Each scene shows the same named points in several views. A view is turned or mirrored, shifted and resized as a whole, has a little noise and may leave points out.

Scene 1
View 1
fila: [  1 -15   6 -14  11 -23 -19  -9 -21  17   5   8  17   4  14 -39   5 -14
 -37  -3]
mem: [ -5 -27 -21 -13  -7  -1 -48  -6 -31  29  10   5   7   3  11 -25  -8   7
 -16  14]
Fafor: [-10 -11 -14 -16 -10  -8 -27   4 -24  20  13  11   9  -1  14 -11  10  -5
 -21   3]
bava: [  2   4  20  21   2 -16  27  -2   3  -8  19  19  11  14   1  -1  17 -27
 -16   4]
gufa: [  1 -19   3 -11  10 -21 -15  -8 -21  12  12   3  14   8  10 -27  15  -2
 -44  -5]
zut: [ -1 -17  10  -7  16  -1 -34  12 -15  16  14  25  13  20  25 -38  -3 -11
 -27  13]
fif: [-12  12  10   1  -9  -8   4   7  -2   9  11  26  11  -2  14  -8   3 -33
 -22   4]
nize: [ -7  -1   6  -4  -1 -16  11  12 -10  -3  24  14   9   9  10   9  38  -8
 -38 -11]
zikaz: [ -7  16  25  11  -2 -16  24   2   8  -2  11  24  15   2  11  -8  10 -39
 -30   0]
vuvo: [ -5  -3   5   6  -2 -10   9   9  -7  -1  22  18   8  13   7   4  25 -13
 -20   1]
veg: [ -3  11  19  18  -6 -22  47  -3   9 -15  23  11  11   4  -2  20  35 -23
 -37  -9]
bur: [ -3   5   5  -5   4 -29  -1   4 -21  12   5  23  14   4   6 -29  10 -39
   7  -1]
pizef: [ -1 -11   5  -1   2 -15   0  -5 -10   4  16   5  12   7   8  -7  20  -3
 -43  -3]
Gobeg: [ -6 -19 -11  -9  -5  -4 -23   4 -21  15  18   8   6   8  11  -6  15   6
 -30   4]
Zozu: [  0  -3   1  -7   6 -34  10   6 -24   0  16  13  13  12   2  -7  41 -17
 -11 -14]
lim: [ -7 -11  -7  -3 -15  -4 -17 -13 -11  20   7   5   9  -9  10 -14 -10  -7
 -33   9]
kirav: [-17   0   4 -15  -7   6 -28  19  -6  18  14  27   9   0  31 -13   0 -16
 -46   4]
Kikat: [  5 -19  12  -3  13 -15 -16 -11 -14  13   7   9  15  11  13 -37  -1 -11
 -38   6]
tilo: [ -5  -6   2  -8  -1 -15  -5   2 -14   9  14  12  11   4  11 -11  17 -12
 -32  -3]
pum: [ -9  -6  -7 -12 -12 -10 -21  -7 -18  21   5   9  10  -9  13 -19  -4 -14
 -29   4]
Kaso: [ -2  -2  16   2   4 -16   3  -2  -3   6  11  17  14   6  12 -19   6 -23
 -31   2]
Pini: [ -5  10   8  11  -9 -18  26   3  -3  -5  17  18   9   5   0   9  23 -27
  -9   1]
Kovik: [ -6   5  12  -7   4 -23   5   8 -10   5  13  22  14   5  14 -14  22 -29
 -27  -9]
vur: [  3 -27  -1 -11  15 -10 -32   7 -26  15  18  12  11  23  17 -28  15   4
 -26   4]
buku: [  4 -14   2   1   4 -23  -2 -19 -16  12   7   1  13   2   1 -22   6 -10
 -28   1]
View 2
bur: [ 16  -9 -10  -6  -9   1   7  11 -20 -15  -4   5 -21   6  14   5 -33  -4
  27   8]
pizef: [-11 -17 -15  -1   2   5  -2   5  -6 -20  -6   8  -1  18   0  11 -17   1
  10  21]
fif: [  5 -24  -9 -11   2   4   4   1 -24 -15  -1   3  -9  15  14   0 -32  11
  17   3]
Fafor: [  8 -18 -14 -14   1  -4  -1   3   0 -23  -1  10   5   6  14  19 -24 -14
  15   7]
buku: [  1  -8 -16   0  -2   3   4  11 -10 -12  -8  21 -12  17   1  14 -20  -8
   9  16]
Kovik: [ -2 -19  -9  -6  -6   7   3  12 -20 -23  -3  -2  -9  13   7   0 -27   3
  22  16]
gufa: [-11  -8 -16  -6  -6   2   5  12  -1 -23  -9  14   1  21   1  13 -19 -16
  15  18]
veg: [-12 -31 -10  12   8  14 -10   5 -29 -15   0  -6 -17  14  -6  -2 -18  34
   7  33]
kirav: [ -7 -22 -10 -25   2   2   7  -6  -6 -25  -2   2  14  22  20   5 -31  -5
  19  -4]
pum: [  7 -19 -15 -16   0  -3   4   7  -9 -17  -4  20   2  14  13  15 -25 -13
   7   1]
zikaz: [ -4 -23  -8  -2   2  12   5   6 -32 -13  -4   1 -19  20   6  -8 -30  23
  17  12]
vur: [ -5   2 -15  -7  -7  -2   5  -1  13 -23  -9   8   1  17  10  19 -22 -20
  27  14]
Pini: [  7 -24 -10   5   5   6  -7   2 -24 -13   0  -3 -20   5   5   4 -25  23
  16  22]
lim: [  5 -20 -17 -13   7  -2   3   1  -7 -11  -5  25   2  16  11  19 -22  -8
   1   1]
Kaso: [ -6 -14 -11  -5  -1   7   7   5 -16 -15  -7   9 -11  22   7   3 -27   4
  16  11]
Zozu: [  3 -14 -11   6  -7   3  -6  15 -13 -25  -1  -6 -13   0   1   9 -21   0
  25  31]
nize: [-11 -25 -11   0   3   6  -9   4 -11 -27   0  -9   1  10   2   6 -19  11
  17  27]
bava: [ -2 -14 -10   8   4   9  -1  -2 -21  -9  -5   0 -24  17   3   2 -25  24
  17  20]
zut: [ -5   2 -12 -15  -6   0  15  -5   5 -19 -10   8  -1  26  18  10 -31 -14
  29  -1]
mem: [ 12  -6 -18 -16   2 -11   3  -4  14 -17  -6  24   6   9  17  31 -22 -27
  13   0]
View 3
pum: [  2  17 -13 -13  -5  -2  18  -3  -6  -7  -9   4 -12  11   4   9 -14  -8
  -6  -2]
Kaso: [ -8   2  -9  -7  -4 -15  12   5 -20   9   8  -9 -15   9   7  19 -18 -20
   1  -1]
tilo: [  1   1  -5 -12  -1 -13  11   2 -18   2   1  -2 -24  16   6  15  -6 -13
   1  -2]
veg: [-10 -17  12  -3  -5 -15  33  29 -43  16  24 -10 -41   1   2  33  -7 -23
  20  10]
buku: [ -3   3 -12 -13 -19 -12  16  11  -9   2  -2  -8 -26  13   6  10 -18 -18
 -12   6]
vuvo: [  1  -1   3  -2   6 -22  16  16 -28   6  11  -6 -25  14   7  19   1 -14
   7   9]
Zozu: [  7  -8   8 -19   6 -25  13  18 -14  11  12  -9 -44  17  16   9  -6  -9
  -2   0]
gufa: [  2  -4 -15 -18 -15 -13   4  -5 -10  -1  -7  -5 -28  23   3  10  -8 -19
  -9  -7]
pizef: [  0  -6  -7 -10 -12 -11  14   4 -23   2   1  -4 -30  17   0  18  -2 -20
   0   1]
zut: [  0   9 -22  -3   1 -20 -10 -13 -13   1  -5  -6  -1  24   7   9  -8 -20
  -8  -5]
Kovik: [ -3  -2   0 -14   8 -18  12   6 -18  12  13  -8 -25  10  13  19 -16 -12
   6  -8]
Fafor: [  9  16  -8 -13   4  -9  13  -1  -8  -9  -9   6 -18  19   7   6  -1  -5
  -6  -1]
fila: [ -2   2 -19 -19 -13 -13   2  -7  -3   2  -5  -7 -20  18   9   8 -20 -17
 -13 -10]
Gobeg: [ 10   7  -9  -9  -3 -11  11  -1 -15 -10 -10   3 -21  24   1   8   9 -11
  -6   4]
zikaz: [-13   0   1  -3   4 -15  21  16 -30  18  22 -12 -17  -3   9  29 -25 -19
  13   0]
bava: [ -9  -3   2   2  -1 -25  19  25 -32  16  20 -14 -22   5   9  23 -13 -22
   6  15]
kirav: [  2  13 -13  -4  13  -6   4 -19 -21  -4  -3   5  -1  14   1  21  -3 -12
  10 -15]
Kikat: [ -5   3 -22 -10 -17 -16   0  -3  -9   3  -4 -10 -13  18   5  10 -19 -23
 -13  -2]
vur: [  9   3 -17 -10  -4 -24 -10  -7  -8  -4  -9  -4 -18  33   8   2   3 -16
 -16   1]
mem: [ 12  25 -21  -9  -6  -8   6  -6   2 -19 -23   9  -7  27   3  -5   1  -6
 -21   8]
View 4
gufa: [-11  22  17   0   6  -2   6  24  13 -16   4 -32 -16   6  13  -6  -7  -5
  -9  -9]
zikaz: [-27  11   0 -10 -13  -3   1   4  -8 -10   7  12   2   3   9  -9  18   8
  -8  17]
kirav: [-47  14  16   0   8   2   7   9  21   4  -6 -12  -5  10   7  -1   1 -25
 -26  -6]
vuvo: [-24   5   7  -1   1  -7  -2  15  -5 -29  14   0  -6   8  -5   6  10  -6
 -16   1]
vur: [-12  13  26  18  10  -7   4  27  22 -21  -3 -33 -23   7   7   4   6 -15
 -20 -16]
fif: [-29   8   3   0  -8  -2   4   7   8  -4   7   6   5   8   7  -4  12 -12
 -14  14]
Kovik: [-20  17   1  -1  -9  -1  -2  13  -2  -6  10  -7  -7   0   8   3  10  -6
 -11   0]
bur: [ -1  10   1  20 -17  -3   0  18  11  -2  14  -6  -1   0  13   3  23 -15
  -6  12]
Gobeg: [-21   9  18   5  13  -6   5  23  18 -24   8 -25  -8  16  -3   4  -9 -23
 -18  -8]
nize: [-29  14   3 -12   2  -3  -6  14 -15 -26  17  -7  -9   3  -6   9  -1  -6
 -16  -9]
Fafor: [-19  10  13  10   6  -3   6  22  23 -12  10 -22  -3  14   2   4  -8 -30
 -16  -3]
zut: [-25  12  30  20   8  -5   8  19  28  -6 -14 -23 -19   6  14  -3  18 -13
 -22  -7]
mem: [-11   6  27  23  14  -6  13  29  45 -17   2 -34  -5  22   4  -2 -11 -36
 -17  -2]
fila: [ -8  24  17   7   0  -2   8  24  20  -5   0 -31 -13   5  20  -9  -1  -7
  -8  -3]
Pini: [-18   3  -2  -3 -10  -6  -3  12 -11 -27  22  12   3   8  -5   3  13  -3
  -9  14]
Zozu: [ -4  15  -3   5 -10  -4  -7  22 -11 -22  24 -13 -11  -2   1  13   8  -9
  -8  -6]
pizef: [-19  16  12  -8   5  -4   4  19   2 -26   8 -17 -10  10   2  -4  -6  -2
 -12  -3]
Kikat: [-10  18  24   6   4  -5  10  21  21 -12  -6 -26 -15   8  19 -14   5   1
 -10   1]
tilo: [-20  15  10   0   2  -3   2  18   6 -16  10 -15  -7   7   4   0  -1 -11
 -12  -2]
lim: [-20  10  16   1   8  -4  13  19  29 -14   5 -18   5  23   6 -13 -14 -19
 -11  12]

Which points are out of place in each view (at most two, in the order of its rows)? Write none if all are in place.
view 1 | none
view 2 | bur
view 3 | zut
view 4 | none

Scene 2
View 1
zuba: [-3 -5 13 11 14 -5  1 -9 -1 -4 -2  5 19 -9 -8  0 16 13  9 14]
rap: [-26 -16 -13  -3  14  -7  -6  -7   7 -22 -25  22   7  -5 -16  -4  14  11
   0   5]
lasal: [-16   1 -22   0  14  11 -17 -18  -1  -7 -18  16  14  -2   7  -1   6   0
  -4  -5]
viru: [  7   5  10  20  16   4  -8 -26 -10   1  -3   4  19 -11   2   8  27  10
   1  14]
Zovut: [ 14   1  -6  11   6   3 -15  29  -6  15   3  -8  32  18  -5  -8  -9 -11
  13  16]
vedus: [ -9  12 -12   0   9  12 -22   1  -2  -2  -7  18  15   9  -5   4  -5  10
  -7 -18]
vatu: [-23  -2 -19  12  18  -5  -7  -3  -1 -16 -21   7  -7 -16 -14   0  13  15
  -3  -3]
nukos: [  0   0 -14  18  13  -5 -16  22  -8  -1 -13  -1   6   5 -23   0   7   5
   0   9]
namag: [-11   4  -7   6  12   5  -3   0   1  -1  -1   3  16  -7   3  -5  -5   7
   7  -4]
Fatav: [  0   8   4   9  13   7 -15 -14  -5  -2  -3  14  19  -1  -3   7  13  13
  -3  -1]
figam: [-31  -5 -16  -4  14  -2 -10   1   7 -20 -19  23  -1  -3 -17  -1   1  19
  -5 -15]
kib: [-15   4 -10   3  12   4 -11   0   1  -6  -7  12  12  -2  -4  -1  -2  11
   0  -9]
Lobik: [  1  10   5  20  15   6  -3 -15  -7   4   3  -5  16 -18   7   3  13  11
   6   6]
fave: [  4  16  -7  14  13  12 -20 -12 -11   6  -3   5  16  -2   5   7   8   7
  -5  -5]
Nulu: [-19   8 -30  18  16   0  -6  11  -4  -4 -12 -12  -9 -21  -4  -6  -2   6
   3  -8]
vike: [ -8  -5  -9  11  15  -1  -8  -7  -3  -6 -13   6  12  -6  -5  -2  14   4
   3   9]
Fik: [-13   4 -16  13  14   0  -8   7  -3  -5  -9   0   2 -11  -8  -2   1   9
   2  -3]
beg: [-17  -7  -4  18  20 -12   3 -12  -2 -17 -17   4  -5 -26 -16   2  27  20
   2   9]
momap: [ -6   3  -5  13  15   4  -7 -17  -4  -3  -7   3  14 -12   4   0  13   6
   3   5]
fako: [-24   0 -12   4  17   5  -1 -25   2 -12 -12  10   6 -22   8  -2   9  12
   2  -6]
togi: [ -7  -2  17  -8   7   2 -14  -4   4 -10  -3  35  28  19 -20   7   5  23
  -3  -5]
Bozu: [ 8  9 18 18 12  1 -5 -4 -8  5  8  3 19 -5 -7  8 13 19  4  4]
rus: [-23  -7   5   2  12  -7  10   2   9 -12  -1   7   9 -16 -10  -6  -1  20
  13   0]
View 2
momap: [ -5   3 -11 -23 -14  -5  22  21  -9  18  -7   0  -5  -3  -3  -7  -8 -12
   2   9]
Fatav: [ -3  -5  -1  -9  -9  -2  22  33  -4  15  -9  12  -4   3  10 -14  -9 -17
  22  -9]
togi: [-11  -5  11   0  -6   1   1  55   3   2  -3  33  14  -6  30  -9 -22  -8
  50  -4]
vatu: [-15  -8 -10   1  -3   5  -9  29  -8  20 -30 -15  15  -5 -17  16  -1 -10
   8  31]
namag: [ -2  15  -7  -9   4 -10   4  13  -5  16   2   2   8 -23   5  -4 -15  -7
   3   0]
nukos: [ -8   5 -13   7   7 -17   3  40  -6  -4 -18  12  14 -15  -2  34  24 -21
  -2  -8]
fave: [  2   3  -9   0  -2  -8  31  21 -10  24  -9   5 -15  -3   4 -13   0 -21
  12 -23]
rap: [-25   2 -10 -10 -16  12 -14  44 -10  12 -19   0  15 -15   6  20 -10   2
  30  47]
Lobik: [  4   0  -3 -31 -12 -12  29  15   0  13  -2   6  -3   5  -7 -17  -8 -18
 -12  -5]
lasal: [-15  11 -20   0 -10   8  15  23 -21  33 -12  -8 -15 -20  10  -1 -10  -1
  32  14]
fako: [-12   0  -8 -20 -14   9   5  12 -10  33 -13 -17   0  -8  -7 -14 -26  -3
  12  32]
kib: [ -8   6  -6   5   7  -4  -2  24  -7  19  -7   1  10 -19   7   0 -13  -8
  20   0]
vike: [-11   5 -12 -17 -14  -3  12  31 -10   9 -11   4   0 -10   1  10   2 -11
   6  16]
Bozu: [  5 -11  11 -19  -7 -13  19  36   9   0  -5  24  12  11   3 -15  -8 -23
   3 -14]
figam: [-17  -2  -3  12   8   7 -26  33  -6  17 -21  -6  27 -18   2  11 -17  -2
  30  28]
Zovut: [  3  34 -17  -6   9 -34  19  28  -6 -15  18  35   3 -42  21  26  20 -16
 -10 -38]
beg: [-14 -17  -3 -27 -20   5  -2  36   0   7 -29  -9  20  14 -23  10  -3 -13
  -6  43]
zuba: [ -4  -5   1 -39 -22  -9  16  37   5  -7  -3  19  10   7   2  -5  -7 -16
  -5  12]
Nulu: [ -6   9 -18   6  16 -11  -7   2 -12  25 -22 -25  14 -21 -26  17   3 -13
 -19  10]
viru: [ -1  -9  -3 -35 -29  -4  40  34  -2   9  -9  13 -13  18   0 -17  -3 -22
   2   0]
View 3
vike: [ 11   2  -1  12   7   7  10   4 -10 -15 -22  -1   1 -15  -2 -10  10  -6
  16  15]
lasal: [  5  -4  -9   4  15  -1  -5   5   2   6 -12   5  16 -11 -18 -13 -11 -17
 -11   1]
viru: [ 26   7   4  34  -1  -3  18  12 -10 -11 -42   2  26   8 -15 -33  41   6
  22  15]
Lobik: [ 20  12  10  27 -15 -22   9   7 -16 -22 -40  15   8   4 -20 -27  24   2
  21  18]
nukos: [ 23   4  13   5  12  27   1 -20 -12 -23 -20 -11 -43 -19  -8 -20   1   5
  31  12]
vatu: [  5 -13  15   3  25   2  24   9 -12   1 -23  12 -23 -21  -4   8   2 -31
  21   5]
figam: [ -1 -11 -11  -1  24   0  22   2  -9  20  -8  13 -43 -13  -1   9  -9 -23
   1  16]
zuba: [ 15  10 -11  26  -9  -2  24   9 -17 -16 -31   2  -3  -1   2 -14  31   9
  21  34]
rap: [ -3 -12 -18   3  27  17  28  14  -5   9  -8  -1 -10 -23  15  16   2 -21
   6  20]
beg: [  7 -12  14  16  17   1  41  22 -18  -9 -37  11 -10 -18  10  11  29 -27
  36  18]
Bozu: [ 30  14  -1  33 -11 -11  18  -3 -16  -9 -36   7 -20  14 -18 -36  34  18
  24  27]
momap: [ 14   4   3  19  -2 -10   7   9 -10 -15 -31   9  12  -5 -13 -17  13  -7
  12  13]
Nulu: [  5  -4  28  -2   2 -17  -1   0 -16 -21 -26  23 -32 -23 -15   2 -16 -29
  20   3]
fako: [ -1  -5  -1  10   5 -26  18  23  -8   3 -24  26  14  -8 -10   3   4 -28
   0  12]
Fatav: [ 23   4  -6  24   7  -3  11  -1  -5   6 -26   4   0   8 -21 -32  20   4
   5  13]
vedus: [ 18   2 -10   7  14  -4  -7 -13  -1  19  -8   9 -27   3 -32 -30 -14  -2
 -12   4]
Zovut: [ 25  28  -9   8 -26  20 -30 -36 -13 -46 -10 -18 -32 -12 -13 -41  -8  37
  14  28]
kib: [ 12   3  -9   8   6  -8   3  -5  -7   5 -13  12 -26  -4 -16 -14  -7  -6
  -2  15]
Fik: [ 10   1  12   5   3  -6   4  -4 -14 -15 -22  13 -32 -15 -13  -8  -5 -14
  17  11]
rus: [  0   5 -15  10 -11 -19  30  10 -21  -6 -19  20 -37  -7   8  10  10  -6
   9  42]
fave: [ 26   7   8  20   2  -9  -8  -7  -4  -5 -28   8   3   6 -36 -42   8   2
   5   0]
View 4
togi: [-25   8   4   5 -13  19  -1  -9  -8  14  31  26  22  26  10 -18 -49  -8
  -5  24]
vedus: [-21   3  -4 -17 -15   9  -6  11  -8   0  30  11   8   1  15 -32 -45  -6
   5 -13]
Lobik: [-33  -5   0  -1  -4   5 -18  10   2  11  25  10 -29  20  -1   1   7 -10
  13  -3]
namag: [-15  -9   7  -4 -18   3 -17   2   3  -4  16  12 -15  14  18 -12 -22 -10
  10 -13]
rus: [-20 -12   1   3 -15   7 -31 -26  16   1   6  17 -10  30  31   1 -23 -19
  -3  -2]
figam: [-22  -2 -17 -14  -6   5 -18 -17  17  -6   5  15  18  15  33 -13 -49 -19
 -12 -15]
vatu: [-33  -2 -26 -16  10  -3 -17  -9  21  -5   1  11   9  14  15   3 -27 -20
  -9 -23]
Fatav: [-32   5  -3  -3  -4  10  -7  11  -3  14  31  16  -3  16  -1 -12 -19  -9
   5   5]
viru: [-40   3  -4   5   7   4  -4  18   4  21  27  18 -16  26 -17   6   6 -10
   7  12]
rap: [-18   1 -12   1   4  -5  -3  -9  29  -2  -7  26  24  22  19   1 -41 -21
 -17  -7]
Nulu: [-28 -13 -19 -25  -2 -10 -27  -4   9 -19   1  -2 -14   2  19  -1 -17 -12
  10 -47]
fave: [-31   2  -4 -13  -5   6  -5  24  -9   7  34   9 -12   6  -6 -17 -15  -4
  13  -9]
Fik: [-27  -8 -11 -16  -7  -2 -19  -8   4  -9  10   7  -5  10  14  -3 -24  -9
   8 -25]
zuba: [-30  -4   3  11  -5   3 -12 -10   4   9  15  21 -10  33   0  11  -6 -10
   5  11]
Zovut: [-12 -12  27   3 -35 -11   6  -7 -38 -23  15  12  -9  14 -10   1 -24  18
  41 -17]
momap: [-27  -2  -3  -1   0   0  -9  15  12   7  16  14 -14  16   1  -2  -6 -12
   5  -7]
kib: [-20  -2  -3 -10 -12   5 -13   1   2  -1  18  12   1  11  18 -18 -35 -10
   4 -13]
Bozu: [-41  -4   1   0 -10  14 -17  -9 -16  13  34  13 -16  27  -5   1  -5  -4
  15  10]
View 5
togi: [  3  23  13 -23  10 -29 -10  -4   8  -6  -3  11  -1  29   6 -18 -23 -23
   8   9]
Lobik: [ 11 -13   9   4  -4   5  -2  28   5   2  -5 -10 -12   4   2 -24   8 -10
  -7 -12]
Zovut: [ 22  12  14 -18  -8 -40 -14  13  36  25  -6 -25 -16  14  10 -26  11   8
 -52   7]
lasal: [-12  20  17  -8 -14   2  -2 -10  10 -24   7 -11  -7  -6  10 -11  -6   0
  -9   0]
viru: [ 14 -16  22  -2   1   5  -8  30  -5 -12 -12  -7  -5  11  18 -20   3 -12
   4  -3]
rap: [  6  19  12 -29  -4   6  20 -23 -12 -16  11  -2 -10   9  -3  -4 -11  -3
  -4  26]
vike: [ 11   4  17 -14  -7   3   4   3  -1  -7   1 -11 -11   6   4 -12   0  -1
 -14   9]
zuba: [ 18  -8  11 -13   6 -10   8  15  -7   3  -4  -6 -10  15   2 -22   5 -13
  -2   9]
Fatav: [  4   6  16  -8  -3  -4 -13  13   9  -9  -5   0  -4  14   9 -18 -10 -14
  -2  -5]
Nulu: [ 10  11   1  -9 -24  32   8   0  14   8  12 -10 -23  -2 -23  -6  -2  10
 -37  -7]
momap: [  5  -3  13  -3  -7   7   2  12   2  -9   0 -10 -11   1   5 -17   2  -5
  -7  -4]
fave: [  2   7  18  -1 -12   2 -22  19  21  -8  -5  -5  -7   7  10 -18  -6  -6
 -15 -16]
Fik: [ 11  12   5 -15 -13  12   3   1  12   6   6  -5 -16   8 -14 -10  -6   0
 -26  -1]
namag: [  1  10   0  -6  -7  -9   3   2  17   5   5 -10 -16   3  -8 -20   1  -6
 -16  -4]
vatu: [ 11  12   9 -21 -13  30  11  -8  -4  -7  10   1 -14   8 -13  -1 -15   0
 -13   8]
rus: [  9   5  -9 -16   4  -7  24  -5  -4  12  10   1 -18  11 -23 -19  -1 -15
  -3   7]
vedus: [ -8  31  10 -12 -12  -9 -19  -5  29  -6   5   3  -7  12  -1 -13 -20  -7
 -17 -10]
nukos: [ 28  14  19 -28 -12   5  -7   4  16  13  -2  -8 -14  22  -2  -6  -9   6
 -41  12]
figam: [  1  28   0 -25  -8   8  11 -23   3  -4  15   8 -13  14 -20  -4 -22  -8
  -9   9]
fako: [ -9   5   3  -1  -9  16  14  -4  -6 -18  11  -5 -12  -9  -7 -14  -1  -8
   6  -5]
beg: [ 22  -8  11 -19  -4  32  21   5 -23  -7   3   1 -14  12 -12  -4  -7  -7
  -1  13]

Which points are out of place in each view (at most two, in the order of its rows)? Write none if all are in place.
view 1 | figam, togi
view 2 | Bozu, zuba
view 3 | Nulu
view 4 | none
view 5 | none
